Each scene shows the same named points in several views. A view is turned or mirrored, and shifted as a whole, has a little noise and may leave points out.

Scene 1
View 1
K451: [ -9 -17 -22 -46   3  -1  25  -8  41  35 -47  49 -42 -11  18  12   4  61
  18  78  14 -28  46   5]
K530: [  8  21 -28   0  -3 -21  37  34 -23  15 -33   5 -10   8   3  -6 -27  19
  21   9   2  34  10  20]
K65: [-15   7 -17  12  -7  -1  31   6  -6 -20 -16  19 -34   6  35  12 -13  15
 -10  10   1   4  28  28]
K38: [ 13  -1 -23 -19  26 -10  14  29  -1 -12 -26  26 -42 -33  37   0 -22  30
 -12  41  -6  -5  40  13]
K574: [-10 -16 -27   1 -10  13  26  -6  34 -17 -49  11 -25  25 -11  32  10  62
  52  33  -2 -11   1  17]
K483: [ -4 -15 -23   7   5  12  18   3  22 -43 -34  13 -37   4  16  31   2  48
  20  28  -8 -16  14  20]
K281: [ 21   7 -29  -4  19 -12  19  39 -11 -12 -35   5 -25 -14  13   1 -25  31
  15  23  -9  16  16  15]
K615: [-15  21 -26  20 -30  -9  49  12 -13   7 -34  -2  -5  46 -10  11 -13  23
  40  -7   6  33  -8  30]
K261: [ 24  37 -33 -16   5 -39  39  59 -41  48 -38   5   0  -2  -1 -28 -46  10
  22  14   4  53  11  14]
K249: [-15  21 -28  -4 -37 -14  56   6   0  50 -50   8   5  50 -28   4  -8  38
  62  17  17  35  -7  21]
K183: [ 21   1 -42 -11  -5  -7  29  30  16  19 -73  -9   3  29 -53  13  -6  69
  94  33  -4  27 -26   8]
K123: [ 39  12 -36  -9  26 -22  16  60 -20  -2 -45  -4 -15 -20  -4  -8 -36  33
  30  23 -14  32   5   8]
K120: [  0  23 -21 -49   1 -34  43  25 -12  77 -30  47 -27 -21  32 -27 -31  18
 -12  56  20  16  56   9]
View 2
K65: [ 57 -30  37 -42  -8  13  23  30  13 -35  -3 -39 -18  10   8 -22 -32  -1
   8  -3  17  18  18  10]
K451: [-20  -4 -10 -40  18   6  26   1  29  -2 -19   6 -24   5  29 -27 -11 -38
 -32 -31 -27  39  22   6]
K483: [ 25  -7  22 -46   3  12   2  11  20 -23  -5 -32  -3 -18   0  -2 -30 -24
  15   9  25  34  47   4]
K38: [ 18 -11   1 -26 -13  15  30  18  -1  -9  15 -38   5   1  10 -18 -25 -15
  27 -22 -19  23  -3  33]
K281: [ 28  -9  -6 -13   0  13  -4  17   3 -10  15 -39   9 -14   6   8 -17   2
  13 -10   8  15  -1  25]
K123: [ 32  -5 -26   8   4  15 -21  17  -5  -6  29 -49  21 -23   3  27  -8  20
  14 -13  10   5 -22  31]
K615: [ 79 -35  17 -15  21   9 -28  31  25 -38  -6 -38 -21  -3   6  17 -11  34
 -33   6  51   1   6 -10]
K574: [ 19  -4  10 -40  26   8 -19   5  35 -21 -18 -15 -13 -22   6  14 -18 -18
 -20  10  36  33  53 -13]
K120: [ 21 -32 -22  -5   6  10  37  27   8  -5   4 -12 -26  34  36 -32  -1  11
 -35 -55 -45   3 -51  29]
K530: [ 60 -30   0  -4   6  12  -5  32   6 -25  12 -43  -7   3  10   6 -11  30
  -8 -14  16  -1 -21  17]
K249: [ 56 -31  -7  -5  41   4 -39  23  38 -27 -17 -15 -33  -2  19  23   7  34
 -73  -8  39   0  -1 -19]
K183: [ 20   2 -33   2  46   6 -67  -1  33  -7  -4 -18   0 -39   7  55   9  16
 -47   2  44  13  20 -11]
K261: [ 61 -32 -29  21  11  13 -16  32  -1 -12  24 -44  -3   5  16  18   4  51
 -21 -30   3 -16 -59  27]
View 3
K65: [ -7   9 -22  18   3 -37   0  17   2   1 -16  29 -19   8  18  27  -3  -3
  14   1  12   1  -7  25]
K183: [-51 -13 -13 -38  -6  29  16 -38  51  45  47  -9  19 -24  21 -22  30  18
  23  25  -9  14  -2 -29]
K530: [-17   9 -31 -23   6  -3  45  12  21   3  10  17   0 -11  15  15  -8   0
  14  24  -9  12  -2   5]
K120: [  8  -4 -24 -16  17  19  25  25 -46 -53 -48  19   6 -26   0   3  -8 -30
  38  33 -52  17  -8 -10]
K123: [-23 -11 -14 -25  15  21  43  10  30  -6  26  -4  14   0   8  54 -17  27
  25  26 -15  15 -10 -15]
K574: [-38 -17  -3  10 -10  -4 -40 -33  24  40  13   4  -3  -2  22  -8  35  10
  26  -1  11  -1  -5  -9]
K615: [-28  20 -37 -21  -7 -24  36  -6  38  38  19  25 -10 -17  26 -20  10  -8
   2  15  10   5   2  16]
K38: [ -5 -16  -5  16  15  -2  -9  19 -13 -29 -20   9  -1  12   6  62 -13  10
  36   8 -10   6 -14  -1]
K451: [-12 -32   7  17   2  20 -57 -18 -39 -18 -38   4   6 -12   7  -6  30 -12
  51  10 -28   6 -11 -25]
K249: [-33  11 -35 -39 -10   5  32 -22  26  35  16  17   4 -38  22 -56  29 -17
  12  28 -15  12   5  -6]
View 4
K483: [ -4   6  30  33 -29  -3   5   5  37 -50 -26  -3   8  29  31   5  31 -46
  -5  21 -18  -4  -5 -43]
K615: [ 13  -6  15  33   1   5 -10 -18  17  -6  11  -1  19   5  31  -5  34  29
  36  25 -12 -17   3  10]
K574: [ -1  20  35  16 -20   1  24   0  44 -18 -48   2   3  21  25   4  24 -18
  10  17 -19  13 -10 -24]
K451: [-26 -13  35   7  -9  27  15  32  15 -32 -62 -13   2  -2   2  -8 -11 -45
 -55 -18 -59  22  -9 -21]
K530: [-15 -17 -11  29   7  20 -26 -12   4 -33  17 -11  32   3  38   1  24   3
   2  10 -17 -14   7  17]
K261: [-33 -26 -40  21  29  38 -42 -18 -13 -31  28 -14  48  -8  42   3  16  14
  -9  -2 -17 -11  15  50]
K249: [  4  -2  16  11  16  19   6 -13  15  19 -15  -1  16 -11  21  -7  13  48
  30  10 -23   4   0  35]
K123: [-44   4 -38  17  11  25 -27 -18  14 -55   4  -9  47  20  56  19  29 -28
 -13   5  -3   2   8  20]
K120: [-37 -57  -8  22  19  49 -37  22 -31 -42   4 -25  29 -26  10 -17 -15 -16
 -66 -27 -61  -7   8  23]
K281: [-28  -3 -11  25  -4  18 -20  -5  15 -55  -5 -10  32  19  44  12  26 -36
 -18   7 -15  -3   3  -3]
K183: [-28  42  -9 -10  14  17  22 -25  44   5 -46   5  27  15  44  19  22  15
  29  12   0  32  -6  36]
K65: [  5 -29  25  49 -21   4 -24   7   8 -51  12 -12  16  11  28  -9  29 -26
  -9  16 -30 -30   4 -32]
View 5
K451: [-13  33 -38 -29 -18 -41 -43  24   8  52 -32  -8 -22 -27 -18  11  -6  -1
 -10 -21  61   6   4 -25]
K615: [-34   0 -55 -15   0  21  16 -59   1  -8 -26 -10  39  10  36   1   2  26
  18 -35  -6 -23  20  23]
K65: [-42  16 -49 -13   7  -4  29  -5   3 -18 -26 -19  10 -12   5 -15  14  15
   7   5  -8 -24   2 -26]
K120: [-14  51 -13  29 -43   9 -18  19 -12  42  26  -5  -3  -8  19 -15  34   3
   0   4  53  -8  19 -32]
K249: [-18   3 -53 -11 -17  24 -13 -68  -3  28 -21  -5  40  17  47  13  -4  28
  18 -58  22 -16  34  40]
K530: [-32  16 -22   2 -12  23   8 -36   2  -9   5   4  27   4  21  -8  12   7
   9 -14  -1  -1  17   6]
K281: [-36  15 -14 -16  -4   2  -2 -16  14 -17  -4  13  13 -10 -12  -4   1  -9
  -1  -6  -2  19   3  -7]
K38: [-38  30 -13  -9  -6 -12   4  18   9 -13  -2   3  -7 -23 -24 -13  12 -11
  -6  16   7  11  -5 -36]
K483: [-42   3 -50 -50  20 -27   8  -9  17 -18 -52  -8   1 -23 -23   4 -13   4
  -1 -13  -6   2  -7 -12]
K574: [-30  -2 -60 -55  13 -26 -12 -28  16   7 -62  -5   9 -13 -11  17 -25  12
   1 -41  10   1   5  11]
K183: [-20  -5 -28 -43 -10   6 -42 -72  19  15 -25  26  31   8   7  30 -32   1
   2 -68  15  32  22  53]
K261: [-26  26   3  27 -35  43  -4 -41  -4  -2  39  19  35  13  32  -9  23  -2
   9 -12   9  11  25  12]
K123: [-35  16   8  -8 -13  20  -9 -34  13 -24  19  30  22  -2  -8  -3   1 -18
  -1 -10  -7  35   9   8]
View 6
K123: [ 12  -8 -16   5  14  23 -37 -24  -9  18  30  17 -72 -37 -13  15   1   8
  29  10   2 -33 -16 -19]
K249: [ -8  14 -15 -20 -33  48 -21   6  43  -7  19 -17 -22 -45  -3 -22   7  10
 -37  64  30 -32 -56   8]
K574: [-21  33 -46 -16 -22  11  -5 -15  41 -15  18  -3   8 -20 -55  -2 -18 -19
   7  29  18 -19 -44  -8]
K261: [ 26 -28  11   3  -2  39 -39  -1  -7  22  18  13 -80 -49  28  -6  20  24
  -9  35   4 -38 -16  -2]
K281: [  7  -2 -13  -2   3   3 -23 -20  -2   8  19  19 -39 -20 -24   8  -1  -9
  27   9  -8 -22 -13 -13]
K530: [ 10  -4  11 -12  -2  23 -35  -7   4   8  25   8 -44 -29   3  -9  14   1
  -4  33  -5 -27 -23  -4]
K483: [-14  26 -20 -17  -3 -16 -13 -23  16 -11  22  12   9   3 -57   2 -12 -36
  27  10 -13 -10 -22 -11]
K65: [  2   2  25 -19  -5 -14 -23  -7   2  -4  18  15   2   5 -18 -17  13 -33
   3  20 -32  -7 -10   0]
K451: [  5 -14 -55  10 -52 -26  35   5  25  -7 -39  29  12 -17 -34  -6 -21 -14
  11   5  17 -12  -6  -1]
K38: [ 16 -19  -8   6  -4 -26  -8 -13 -14  10  -2  36 -26  -6 -21   5  -2 -20
  33  -7 -21 -11  11 -12]

In a view up to two points have been moved. Name them for each view, in the order of its rows, or write none.
view 1: K281
view 2: K65, K530
view 3: K183
view 4: K120
view 5: K451, K249
view 6: K574
